Each row is a point on a landscape with many peaks, with its height.
A climber steps from a point to the highest of its 6 nearest points, and stops where none of them is higher. Distance is the straight distance between rows; heights are no part of it.
Z369 height 723: [113 111 102 131 124  73 164 171 160 150  88 154  49 147 133  72  96 114
 104 121 166 106 135 133 102 155 128  81]
Z727 height 658: [142 137 159 114 130 138 113  84  52  95  95 160 152  89 128 219 101 136
 143 178 134 115  72 143 123  96 164 112]
Z754 height 798: [112  98 104 131 122  94 162 177 151 120  99 154  36 134 110  27 122 136
  88 117 159 108 151 140  86 171 143 129]
Z764 height 617: [121 130 144 123 105  92 128 129 152 139 119 122 137 165 147 164  93 114
 150 125 162 124  93 128 149 131 109  69]
Z24 height 776: [144 141 101 134 158 164 161 184 149 148  97 128  88 127 145  73 189 125
 106 153 122 120 137 104  92 122 164 151]
Z536 height 672: [123  96 121 124 108 118 159 179 154 118 123 109  84 115 121  71 129 155
  80 123 133 129 159 150 115 136 114 148]
Z150 height 675: [144 181 150 141 130 122 119  96  73 124 144 152 190 107 141 179 144 104
 165 124 113 132 118  95 147  92 128  87]
Z414 height 614: [125 113 123 134 115 129 167 181 144 133 118 108 106 111 134  87 132 158
  78 132 129 125 146 138 108 126 126 144]
Z340 height 409: [128 122 133 142 131  73 131 141 141 177 112 115 121 167 153  87 152 114
 145  88 142 132 131  96 115 142 146  55]
Z985 height 618: [138 160 129 148 158 115 128 140 122 161 134 120 159 138 168 128 176 116
 165 116 112 139 130  82 131  99 119  88]
Z99 height 655: [129 113 146 121 140  91 107  84 121 117 185 125 180 183 122 145 117 136
 167 101 123 162  82 103 152 112 102 117]
Z953 height 729: [129 136 156 119 129 127  98  56 127 137 126 149 163 152 120 204  90 102
 180 135 148 125  75 131 171 117 112 103]
Z122 height 668: [153 153 158 125 118 146 151 149  89 114 123 124 172  80 144 171 135 146
 126 149 117 107 101 124 112  92 150 109]
Z74 height 753: [139 150 145 121 132 136  77  31  87 124 118 170 161 137 100 223  93 103
 181 139 126 109  78 135 173 108 135 110]
Z224 height 243: [114 102 114 130 100 152 129 135 116 128 138  97 133  82 112 147 107 140
  84 111 112 115 175 175 118 160 109 173]
Z542 height 626: [107 125 132 114 133 123  89  29 189 125 146 157 165 179 100 174  78 104
 202 129 115 122  71 106 177 163  87 155]
Z932 height 545: [ 92 114  97 144  87 136 113 133 142 117 155 109  71 128  96  56 117 129
  88  94 113 127 202 156 134 165  98 158]
Z626 height 742: [136 118 104 134 158 122 135 160 152 159  69 157  42 132 146  34 156 117
 107 111 162 101 144 122  81 149 185  96]
Z620 height 822: [114 140 148 100 139 147  99  62 138 128  75 180 154 112 106 218  73 132
 168 174 147 101  60 143 150 133 145 126]
Z190 height 85: [101 156  84 144  49 156  83 117 138 119 161 114  90 116  80  67 103 107
  99  98 118 128 215 178 163 132 115 127]
Z13 height 683: [130 105 150 106 104 137 135 132 120 112 100 131 152  95 142 207  72 146
 123 162 160 123  96 165 117 139 132 146]
Z981 height 691: [156 192 146 128 148 140 152 151 100 113 115 128 175  62 159 150 170 139
 133 166 110 111 120 112 106 100 156 123]
Z849 height 759: [127 122 156 100 126 140 104  80  74 113  73 178 149 102 120 229  90 137
 149 182 149 111  54 158 134 120 160 119]
Z705 height 713: [ 86  89  86 129  88 105 126 143 154 112 139 112  57 131  93  30 116 127
  80 116 135 125 185 148 132 184 111 150]
Z946 height 779: [127 121 147 130 126  91 108  86 137 138 162 118 171 174 133 157 113 116
 177 114 145 150  90 115 161 123 101  99]
Z50 height 690: [126 114 127 135 118 151 150 165 129 121 138  94 134  74 122 112 134 158
  80 115 109 115 163 146 105 126 120 182]
Z617 height 669: [136 156 146 142 145 103 109 103  94 143 154 123 175 135 146 151 155 120
 172 106 107 148 115  85 144 103 117  82]
Z712 height 777: [135 137 155 137 141  95 100  71 106 132 175 122 182 159 123 168 130 121
 169 100 126 159 103 103 166 110  99 108]
Z995 height 556: [113  99 140 131 128  68 113 103 140 147 154 120 159 193 138 127 110 128
 167  97 138 161  96  94 150 143 104  83]
Z98 height 625: [145 159 165 116 126 129 107 100  72 114 113 142 167  98 126 214 107 132
 149 146 144 112  85 137 146  88 147  93]
Z516 height 7: [105 121  96 133  70 148 112 120 127 128 161  97 116  90 101 110  89 107
  92  98 105 122 207 193 137 162  97 158]
Z820 height 540: [134 117 151 132 164  74 120 111  97 112 198 147 191 163 115 120 144 147
 160  98  94 189 108  78 132 114 114 126]
Z718 height 652: [104 107 125 126 112  61 143 148 170 150 105 133  98 164 153 127  89  92
 148 121 164 118 101 118 140 163 109  52]
Z623 height 693: [138 123 112 139 154 133 160 180 154 165  92 137  64 133 151  56 170 112
 108 127 151 124 143 107  89 124 168 121]
Z149 height 630: [148 144 129 142 138 147 169 183 142 161 106 123 106 121 157  89 166 132
 117 137 137 121 131 116 109 107 135 108]
Z151 height 608: [132 105 157 120 156  88 103  91 108 103 197 152 179 180 113 130 112 135
 156 107 105 186  89 103 151 109  92 139]
Z591 height 796: [120 125 145 131 132 108 103  44 138 117 154 137 178 172 117 177 102 106
 184 107 132 144  80 120 170 132 108 114]
Z716 height 629: [117 112 133 130 108  83 158 168 157 158 108 119  92 145 145  91 113 112
 135 121 164 112 123 122 123 133 124  58]
Z421 height 831: [127 139  80 123 166 184 145 166 153 117 132  96 104 112 136  83 201 129
  88 145  86 129 169 118 107 141 142 210]
Z203 height 653: [119  84 130 120  90 124 154 164 165 101 113 115 109 118 135 139  78 151
 102 147 140 124 135 167 127 155 100 159]
Z636 height 509: [103  81 132 104 105 148 119 117 124 116  98 107 156  88 123 204  63 150
  95 146 128 129 130 192 127 182 117 178]
Z699 height 548: [156 114 161 121 163  89 111  96  88  69 201 171 171 172 100 155 118 131
 159 108  94 179  84 109 148  94 106 154]
Z524 height 868: [158 153 153 137 124 122 135 128  98 135 134 121 165 113 150 155 140 127
 157 132 129 130 110 103 142  88 121  83]
Z393 height 826: [113 131  70 129 146 177 124 151 160 121 136 111  89 139 110  59 195 124
  83 114  93 147 199 112 120 153 137 205]
Z178 height 639: [135 118 151 104 125 137 123 119  85 107  98 137 161  83 129 218 105 152
 127 168 145 117  84 156 120 122 154 134]
Z404 height 765: [144 159 123 135 148 163 160 182 133 134 116 117 128  88 161 120 183 152
 120 158 109 119 134 111 105  91 150 142]
Z349 height 361: [118  92 129 125  99 141 152 157 136 118 136  95 111 104 119 118 104 151
  88 125 119 124 166 169 108 144 118 173]
Z766 height 737: [140 140 140 125 127 156 161 164 118 116 119 102 156  69 144 146 146 163
 110 146 112 119 135 133 100 100 133 160]
Z89 height 507: [132 113 145 131 111 142 171 181 137 113 127 112 122 105 143 133 124 172
 107 135 137 122 123 146 116 106 132 122]
Z162 height 319: [135 145  99 152 170 113 132 144 135 204 101 125 115 146 167  74 192  87
 160 102 131 129 142  79  91 145 168  95]
Z270 height 634: [155 143  89 149 169 135 139 145 138 178  86 144  68 159 165  61 182  87
 128 102 165 109 139 103  66 160 189 107]
Z457 height 536: [ 99 119  93 141 118 159 118 146 153 124 140 107  60 126  96  22 163 140
  77  99 116 134 194 127 128 154 128 179]
Z311 height 704: [147 153 147 134 127 147 156 168 120 134 119 118 156  95 161 128 145 138
 129 158 133 121 121 115 105  89 143 108]
Z729 height 740: [143 138 155 116 118 131 113  93 123 120 106 150 153 129 137 213  86 118
 155 155 151 110  78 145 151 103 118  98]
Z978 height 702: [121 112 143 115 135  96  99  63 135 104 193 151 166 197 107 160  93 135
 183 114 122 161  78 114 165 128  95 131]
Z157 height 712: [113  92 113 124  86 105 174 177 170 112 116 144  76 142 136 100  74 134
  93 144 161 117 128 149 120 142 110 131]
Z381 height 657: [163 170 156 128 141 119  79  56  30  92 110 164 177 123 113 217 125 101
 167 151 121 101  90 125 153 104 155 109]
Z491 height 709: [147 147 152 126 139 116  94  44  70 112 156 149 181 147 112 197 113 105
 179 113 120 135 101 120 163 112 115 108]
Z470 height 710: [153 180 148 153 138 118 140 141 110 149 142 132 171 114 157 146 179 120
 162 132 121 124 125  92 129  88 127  84]
Z527 height 673: [151 168 146 140 139 101  93  57  61  99 169 141 187 126 119 181 138 110
 170 105 106 135 117  97 165 100 111 104]
Z38 height 766: [104  87 111 130 111 108 156 165 163 115 119 138  60 129 114  42 112 153
  74 125 142 119 163 144 106 164 120 140]
Z185 height 739: [114 115  77 133 159 162 119 143 157 112 116 127  54 149 103  26 180 128
  74 128 118 141 187 118  93 156 155 193]
Z54 height 77: [106  96 104 121  75 150 109 116 125 128 144  89 137  90  98 152  69 120
  84 107 124 127 182 193 131 178 102 170]
Z937 height 805: [134 133 127 131 137 164 161 183 133 130 116 106 104  96 136  88 164 164
  94 149 119 118 150 123  99 114 135 166]
Z9 height 666: [156 169 156 129 120 124 139 128  80 112 113 131 170  88 144 195 126 131
 145 153 138 115 110 124 127  89 147  88]
Z472 height 665: [122 112 119 131 135  97 163 181 162 155  93 122  75 133 146  67 128 132
 118 118 156 113 134 125 104 130 146  84]
Z635 height 757: [121 139 150 107 107 134 107  74 157 139 116 147 155 152 125 207  74 107
 177 140 153 113  73 137 169 129 104 106]
Z39 height 744: [114 106  85 135 158 150 134 154 148 118 102 140  32 134 110  19 179 140
  70 125 139 123 160 119  78 158 177 167]
Z141 height 656: [128 101 142 121  93 115 173 183 146 118 117 124  96 128 134 116  98 146
  95 143 151 123 135 151 117 131 108 114]
Z21 height 829: [ 96 141  76 139 107 165 103 123 138 133 156  99  91 114  99  51 152 115
  81  93 100 134 218 147 140 137 112 166]
Z809 height 458: [144 143 135 139 136 119 163 172 138 165 114 120 107 125 146  96 140 128
 130 134 136 127 131 110 117 108 149  82]
Z663 height 612: [142 143 159 136 167  89 102  88  93 107 199 145 202 160 117 145 144 125
 162  99  90 172 119  82 142 111 101 132]
Z540 height 674: [113 120  92 144 132 169 127 160 143 133 138  94  85 115 104  58 165 144
  88 108  97 131 193 131 114 139 123 183]
Z513 height 700: [109 108 137 114 130  92 101  63 169 118 166 141 166 199 122 159  91 119
 185 122 126 158  76 104 161 150  92 133]
Z831 height 769: [129 136 145 116 133 133  84  24 108 130 117 162 169 143 113 216  90 103
 192 142 142 122  80 140 173 124 128 122]
Z589 height 647: [148 154 154 139 158  97  92  79  63 104 188 142 197 134 113 172 150 121
 165 106  94 151 117  84 155 113 102 126]
Z881 height 774: [113 124  54 120 172 189 110 133 154 109 126 104  61 165 115  63 210 105
  68 135 110 153 192 120 117 161 162 206]
Z111 height 504: [133 139 152 128 108 104 137 136 130 141 128 116 145 142 142 165 103 129
 154 132 162 121  99 126 141 119 115  77]
Z892 height 645: [129  97 149 119 151 101 100  72 137  95 191 179 164 203 103 144  92 139
 174 120 101 166  67 109 164 121  95 169]
Z461 height 646: [146 161 110 148 156 145 150 168 140 173 102 129 110 133 172  90 186 110
 133 148 127 133 141 103 110 109 147 102]
Z333 height 792: [131 126 150  98 111 138 120 121 162 126 101 152 139 111 122 213  68 138
 154 169 158 118  71 156 137 136 123 125]
Z865 height 791: [140 127  84 140 173 162 141 173 145 138  80 156  44 145 137  33 180 122
  81 128 155 123 150 126  75 146 188 155]
Z770 height 555: [132 126 148 141 150  80 110 109 105 149 180 116 180 167 128 121 142 126
 167  93 120 163 115  91 143 119 112  94]
Z841 height 588: [138 126 157 118 117 133 137 141  93 113 122 118 155  91 143 186 108 161
 119 157 130 117 114 147 106 113 134 119]
Z547 height 806: [118 119 148  80 120 158 117 100 143 125  78 167 135 113 117 222  69 143
 152 186 153 116  72 159 146 134 147 149]
Z229 height 546: [130 101 153 109 100 125 157 162 141 116 104 122 130 115 149 161  87 151
 118 144 160 132 110 159 123 114 122 124]
Z944 height 110: [104 121 107 137  87 159 110 133 128 137 154  94 105 103 102  81 123 124
  84  91  92 125 198 167 140 135 110 168]
Z329 height 821: [134 130 112 135 158 180 152 177 154 129 120 102  98 106 141  74 186 135
  84 145 104 119 167 112  95 128 139 184]
Z154 height 601: [138 154 158 134 115 117 143 142 117 139 130 117 162 124 148 154 128 127
 144 133 147 124 102 141 139  82 122  77]
Z577 height 799: [133 132 140 134 125  93 137 147 129 176 132 110 146 152 147 117 146 116
 153 100 142 139 116 102 134 115 126  66]
Z725 height 817: [119 136  99 129 132 183 125 149 119 121 148  82 125  94 114  96 175 134
  89 119  73 120 192 137 112 133 127 185]
Z449 height 576: [127 127 124 141 141 104 145 171 149 175  94 125  85 138 154  75 146 113
 133 111 144 121 143 110 101 127 156  68]
Z145 height 503: [165 187 151 130 145 111 108  68  33  98 114 164 190  86 121 210 139 104
 155 143 105 104 106 103 145 107 154  94]
Z808 height 716: [133 103 110 142 149 151 156 193 146 145 100 132  74 126 138  51 164 141
  95 124 136 122 147 116  96 127 152 144]
Z797 height 459: [103  86 111 126  87 126 134 160 147 104 146  94 100 115 108  88 101 156
  77 112 120 129 177 175 118 166 102 177]
Z357 height 735: [116 128 135 107 109 106 132 131 183 130  97 135 123 151 139 186  71 112
 160 151 162 115  84 138 162 137 109  92]
Z838 height 775: [116 159  52 144 138 195 104 122 159 121 144  91  76 143 100  62 197  86
  88 123  86 150 207 138 136 146 122 185]
Z232 height 802: [127 145 129  98 132 138  70  30 146 137  96 181 156 141 103 211  80 109
 197 156 124  98  75 141 161 142 134 120]
Z80 height 680: [131 114 140 124 107 157 157 171 118 119 134 100 140  82 137 137 138 162
  97 144 118 117 138 150 104 117 129 149]
Z63 height 793: [124 114 107 130 147 167 145 172 146 126 121 111  77 120 131  55 175 143
  72 142 112 125 172 122 102 139 142 175]
Z478 height 532: [114 110 108 137 103 161 121 135 123 125 152  80 128  86 109 106 120 132
  82  95  96 117 196 165 126 141 117 174]

For each start below, name the point where the climber stops.
Z89 | Z421
Z449 | Z421
Z981 | Z421
Z162 | Z421

Call two points neighbours if one is among the 6 nearest of the other. Go from one point of each pair to the other, from neighbour to neighbour, staying as high as possible. Name the lowest point that can't be avoided.
Z754 / Z524 | Z311
Z620 / Z591 | Z831
Z21 / Z865 | Z838
Z591 / Z754 | Z527
Z754 / Z421 | Z39
Z421 / Z865 | Z24
